Points, in no order, along strands that fork, close into loops and pass close to each other.
(in the rows, 128 means zero)
Points whose rows are less than 150 apart are linked; no others are. Some points are linked to none.
Ludub: [177 119 131 127  75  82 159  72 129 141 148 182 111 142 103 153 159 124
 127  86 135 121  92 142 107 133 144 122 164 142  88 186  59  91 110]
zis: [113 106 155 105 159 152 142 144 156 143 148 121 135 128 151 133  81 156
 146 150  75 118  72 105 135  88  93 105  81 143 115 123 147 150 115]
laf: [143 143 130 161 118  90 151 104  93 128 102 132 122 147  96 125 186 159
  73 105 158 104 106 153  99 172 188 128 164 140 135 149 133 104 125]
Sibo: [ 70 123 132 149 177 138  77 145 200 145 177 125 130 147 116 137  84 157
  97  86 115 158  81 125 179 106  53 168 122 118 104 109 165 153 102]
Nusam: [157 138 153 121 143 120 128 163 178 124 131 114 135 156 148 122 108 103
  82 165 150 133 116 155 118 118 117 105  98 144 107 122 135 118 114]
dun: [116 134 135 132 149 126 157 132  95 115  86  92 127 117 118 110 142 124
 132 159 143  88 125 132 103 145 154  88 137 120 147 108 141 132 140]
vap: [140 163 176  94 103 112 122 134 109  61  69 121 108 117  74 119 144 115
  93 128  72 152 131 176 207 195 111  89 152  86 101 165  68  85 132]
Tarus: [157  97 128  68 144  84 169 117 166 100 164 154 135 151 144 145 119 119
 104 125 122 115  89 187 132 148 141  99 183 131 110 165  77 119 154]
tep: [178 113 109  95 126 120 163 117  88 122 118  98 113 102 156 113 150  53
 160 170 175 104 189 165  94 152 158  84 180 119 136 134 108 103 159]
nar: [ 93 166 139 137  97 166 112 121  88 111  81  77 151 141 111 133 121 128
  94 126 125 164 139  78 144 143 138 130  49 113 158 149 176 121 119]
suli: [126 166 130 158 147 142 106 120 137 135 111 102 143 115 119 100 126 145
  52 128 205 185 186 165 153 143 109 206 142 107 136 113 156 139 117]
Guzi: [ 85 102 143 148 187 127 151 133 137 154 158 124 124  98 132  98 127 212
 158 155 106  93  95 161 117 114 131 150 166 118 148  84 167 169 142]
kabib: [ 85 121 100 183 136 153  60 179 151 170 132 155 126 118 124 127 160 146
 169  75 100  93 128  30 121 100 114 142 116 116 121  78 169 153 113]
Risep: [103 174 135 136 118  92  91 144 124  94  85  99 126 169  82 128 150 103
  47 100 167 169 120 138 168 193 134 107 131 104 116 142 137 124 125]
Gilak: [132 120 105 143 134 119  87 156 133 139 151 174 130 114 171 136 129 150
 165 120 114 127 160 165  98  95 154 168 139 164 115  92 165 128 138]
zilut: [181 110 163  98 107 115 173 143 120 104 120 142 128 127 156 136 126 115
 180 176  51  79 121 160 101 123 159  52 120 143 110 135 111  85 138]
zin: [171 144 153 172 117  91  90 147 183 126 167 193 112 132 130 131 146 140
 131 128 113 108 140 182 131 117  89 152 159 149  67 114  98  64  88]
Zug: [159 119 113 136  92 188 150  97  86 153 103  98 149  82 148 125 106 163
 150 153 138 156 208 106  95  95 147 192  95 151 174 125 159 151 146]
Sikoz: [224 124 143  98  85 119 202  91 142 114 103 109 145 160 149 123 156  77
  77 152 156 117 123 178  73 159 193  98 148 145 130 173 130  77 137]
virel: [122 128 145 127 143 165 174 104  98 151 111  64 132 109 139  98 137 136
 152 177 149  80 126 100 127 144 126  94 119 106 162 115 152 120 120]
pur: [115 111 130  96 110 139 155 145 111 120 167  85 156 181 181 140 109 100
 130 175 119 106 103 118  94 121 172 113 100 150 157 141 188 108 121]
Debe: [ 60 112  93 165 153 129  82 139 116 157 159 149 132 118 127 135 138 156
 183 102 118 103 129  80 133 120 117 132 151  97 142  82 162 154 130]
dukot: [143  97 110 113 120 122 102 179 163 154 162 182 141 136 193 142 108 111
 172 124 112 122 144 113  87  72 146 122 101 181 125 102 152 151 133]
moma: [104  89  92 125 112 139 127 119 130 146 193 156 156 185 161 147 121 155
 148 118 106 126 106  76  87 100 160 169  78 180 171 131 183 160 110]
Nulem: [127 154 143 124 136 160  93 147 152 115 117 106 140 101 131 115 104  99
 109 152 150 165 177 127 176 120  56 147 108 109 117 101 128  85  97]
letuk: [122 144 157 173 134  96  88 142 193 137 160 130 115 150  95 130 132  99
  91 104 166 115  76 113 149 140  66 112 138 109  82 133  95  94  64]
per: [133 149 138 107 125  90 141 132 117  80  90  97 142 196  96 118 141 109
  13 109 176 157  87 167 142 183 171 102 138 137 135 168 132 136 142]
viv: [191 128 139 136 116 101 192  96 126 122 104 121 137 171 119 111 164 118
  71 128 145  88  92 170  75 150 189 103 157 144 130 162 135 106 135]
tofe: [140 153 128 159 125 125 140 108  75 133  45 134  93  73  69 104 176 161
 129 112 127 126 163 139 117 138 148 144 145 126 135 119  97 144 154]
kese: [162 164 120 118 106 120 176 135  92  95  33  82 138 165  99 132 133 101
  79 140 135 131 111 126  86 140 196  78  76 151 155 151 138 153 154]
gedo: [117 165 160 125 129 100  77 166 150  63  84 127 116 141  97 129 122 112
  62 115 116 170 140 188 192 170  95 121 142 107  90 127 109  88 137]
damu: [118 152 145 141 113 156 177 106  72 112  50  63 150 140  99 126 110 145
  88 152 138 130 121  90 113 142 164 116  48 141 183 152 167 140 121]
zole: [ 98 137 147 148 123 130  79 151 131 123 108 150 105 105  93 132 140 138
 170  99  55 114 108  83 157 120  97  91 116 104 105 107 113 108 116]
Nanu: [165 138 143 116 141 152  82 204 179 126 108 127 136  87 161 120 106  67
 147 158 110 147 179 118 157  88  74 101  99 126  86  89 132 121 117]
duf: [ 86 136 122 154  98 124 112  82  84 154 133 120 101 126  77 132 171 149
 152  92 125 115 108  82 160 170 116 115 127  93 135 174  74  85  95]
lozuv: [186 115 128 129 111 162 175  89 114 164 103 140 117  92 125 113 121 145
 165 149 140 133 172 129  77  86 142 176 126 156 131 129  92 144 138]
nivuv: [ 53 104  92 152 162 142 113 108 141 156 187 142 138 145 126 144 101 181
 148  85 119 125  77  81 128 101 114 174 128 114 151 126 162 203 132]
lag: [160 158 121 126 123 124 115 131 140 109  83 107 143 127 119 122 112  87
  58 121 199 186 184 171 145 129 121 187 131 141 124 133 108 133 136]
zugev: [ 66 118  90  91 128 168  90 139 133 143 172 120 161 147 165 147  86  85
 140 118 141 163 143  54 167 112  96 137  88 101 143 122 183 156 127]
bosez: [133 156 149 160 124  88 104 106 161 121 144 140  91 129  85 127 156 124
  81  95 159 133  91 139 173 167  66 129 165 102  74 146  52  87  90]
lir: [102 115 116 109 113 166 166  81 104 146 180  87 161 144 159 126 108 141
 106 152 172 154 125 105 138 150 135 170 105 121 171 161 156 136 113]
gik: [129 100  99  86 119 141 159 117  88 125 166 112 153 158 172 138 112 101
 146 157 146 125 133 123  97 116 166 143 115 146 168 144 150 126 155]
deno: [151 109 157 142 137 187 174 126 126 169 126  96 141 103 165  97 114 187
 159 190 125  99 130 118 101  97 126 150 114 141 151 103 172 140 111]
Mumi: [138 112 113  94 163 125 188 144  86 101  90  95 127 118 153 115 136 130
 156 159 105  82 123 175 111 144 163  82 165 121 152 112 124 145 199]
Pib: [147 109 176  95 119  74 145 122 168  86 171 157 119 156 125 150 107 144
 100 131  79 107  71 165 146 144 109  72 150 131  84 166  89  78 111]
Riza: [139 145  94 132 125 101  79 148 138 139 136 138 117 123 138 140 148  55
 140 121 187 136 158  98 104 123 119 117 143 117 106 106  99 136 120]
tizel: [ 68 117  85 127 103 164  46 152 151 144 181 151 160 166 156 157 100  97
 149  60  90 161 147  39 166 101  97 152  89 109 124 122 186 133 115]
bikug: [146 111  96 105 142 127 123 142 115 133 133 122 128  94 150 130 122  70
 173 148 197 138 195 127 103 119 136 106 164 112 129 108 109 146 156]
bafe: [160 170 126 139  93 128 109 143 130 112  66 129 139 136 106 137 127 105
  60 116 160 183 166 125 108 124 144 166  69 160 118 144 131 132 126]
mizav: [133 141 162  95 117 103 146 108  98  91 105 124 104 118  88 123 157 137
 110 120 104 129 113 169 167 181 138  88 153  99 135 164  73  92 136]
zogo: [145 128 151 102 126 117 146 155 158 106 136 102 157 192 158 139 114  72
  88 174 146 127 101 134 114 142 145  86  95 146 128 152 169 115 120]
fik: [140 124 127 116 140 122 137 112 138 138 126 191  85  71 111 132 109 148
 193 115  87 122 131 141 117  83 105 123 143 144 109 109  70 171 157]
vomuz: [156 167 120 136  85 115 131 146 115 102  51 131 132 158  89 150 144 103
  71 114 133 152 113 119  80 118 184 116  76 158 130 147 128 153 136]
disu: [109 123 150 131 186 123 117 147 187 130 152 138 118 137 117 126  98 144
 103 125 110 132  68 135 146 104  88 112 106 127 106 126 135 152 115]
bes: [ 80 106  92  92 137 125 162  92  43 113 131 139 107 100 117 114 139 134
 196 122 100 107 150 125 151 151 146 104 174  93 184 119  91 138 173]
dag: [164 115 127 102 127 128 171 107 104 123 102 157 103  87 128 127 117 149
 182 131 102 123 151 163  96  97 152 135 127 159 132 124  88 153 174]
kub: [165 128 144 140 139 127  91 192 223 153 136 166 128 121 153 135 107  88
 136 131 104 112 118 104 132  74  79 100  83 160  68 100 113 128  91]
Tul: [122 111 123 165 123  95 122 129 118 138 170 175 127 149 142 139 155 181
 150 105 114 104 110 156  88 120 169 171 157 159 136 119 139 125 126]
Zuz: [106 120 148 117 147 146 132 144 129 120 111 126 122 107 103 137  99 129
 181 142  54 101  82  68 149 106  92  66  74 109 123 120 118 138 123]
Nesuz: [125 141  98 143 138 120 115 108 142 155 142 151  97  97  89 131 130 110
 130 101 183 157 139 118 135 120  86 148 156 110 106 126  72 166 127]
Bak: [147 113 130  70 143  99 157 122 133  78 133 150 115 115 131 138 126 136
 111 105 105 151 126 205 162 153 135 134 175 128 126 161  82 128 178]
lupo: [135 114 105  76 145 112 197 111  47  99  77 106 115 107 129 118 146 106
 183 151  93  88 153 151 121 152 181  63 173 127 176 132  82 136 191]
befi: [ 77 114 100 107 133 149 114  82 141 151 201 122 158 156 152 152  92  99
 121 111 188 173 125  88 155 135 102 158 111 106 145 145 132 146 103]
dabef: [122 112 160 151 103  94 125 114 119 106 160 146 120 153 106 143 152 171
 137 107  81  93  63 133 131 147 126 102 150 122 105 144 116  70  87]
volu: [150 124 149 168 101  86 113 127 163 124 165 182 115 149 131 138 155 169
 110 104  92 101  97 168 111 123 144 159 158 162 102 127 124  90  93]
Mudaz: [ 92 132 124 170 180 130 128 131 139 151 125 113 126  97 116 100 133 180
 112 133 170 133 147 165 115 122 129 190 177 124 141  88 169 207 150]
Mozo: [ 75 138 102  98 114 140 128 135  49  81 108  86 150 155 150 146 128 104
 151 137 100 136 167 113 139 174 176 114 109 108 176 123 178 123 154]
legub: [127 137  97 144 134 130 102 102 134 170 122 160  87  62  85 129 125 129
 179 100 148 144 155  89 114  92  95 142 133 119 112 103  66 186 144]
tev: [132 112 117 125 127 151  64 200 205 152 166 177 153 154 188 151 100  89
 145 116 107 129 128  81 149  79  99 121  74 171 105 125 165 124  86]
Rupi: [165 135 143 144 144 132 103 145 170 128 143 155 111  95 142 103 140 121
 141 161 147 132 176 177 138 118  79 153 156 123 106  99 112  89 106]
reb: [112 101 123 133 165 144 125 149 122 144 168 146 133 100 182 116 109 186
 173 156  79 118 139 174 128  96 136 174 147 150 141  85 170 154 159]
luras: [ 59 127 123 169 168 144 109  97 160 160 175 128 131 134 104 126 100 181
 109  97 160 164  83 114 158 122  83 194 142 102 126 117 148 185 110]
vofaz: [141 102 126 145 121 201 179 113  99 162 129  75 149 110 169 105  92 204
 154 192 103 122 159 113  92  84 144 180  90 158 172 115 189 164 138]
diri: [106 126 124 167 101 151  61 170 171 157 125 158 112 119 113 144 148 121
 164  75  89 101 111  21 135  99 110 120  79 129  92 104 132 118  97]
Kosur: [ 69 116  99 120 115 135 134  77  61 140 131 112 120 112 109 140 127 133
 191 112 109 121 121  63 152 147 127  95 113  83 170 141 102 134 137]
Retif: [116 148 142 160 112 109  94  91  94 149 131 131  93 117  81 116 189 145
 118  98 144 129 124 119 174 186  99 138 161  81 106 164  77  65  91]
gufe: [ 97 137 123 141 158 143 114 125 121 136 138 107 137 100 144  99 123 162
 100 136 172 168 163 166 153 139 108 192 167 102 146  89 173 150 132]
vuz: [222 118 130  80  94 133 195  92  99 112 107  94 141 128 150 118 147  57
 127 167 170 110 161 171  94 155 178 100 178 137 123 172 100  70 159]

A tip is a point with one link. Name the tips that can be reached along the links from each point below, in the order of the rows.
Nesuz -> laf, letuk
Nanu -> nar, per
zole -> tizel

A piece is all that can be reached along the links. How many separate loops has the piece of each point below (a circle has one, a figure eight two, a Y none), and how many tips (points with one link)?
zis -> loops 1, tips 1
damu -> loops 1, tips 2
Nesuz -> loops 0, tips 2

Name the points in between on the shortest way along the links from the first point to the second, in order.
Nanu, damu -> kub > tev > dukot > Gilak > reb > Guzi > Mudaz > gufe > suli > lag > bafe > vomuz > kese
Nesuz, vofaz -> legub > fik > dag > lozuv > Zug
per, Nulem -> Risep > gedo > vap > mizav > Bak > Tarus > Pib > dabef > volu > zin > Rupi
bikug, bes -> Riza > Nesuz > legub > fik > dag > lozuv > Zug > vofaz > deno > virel > dun > Mumi > lupo
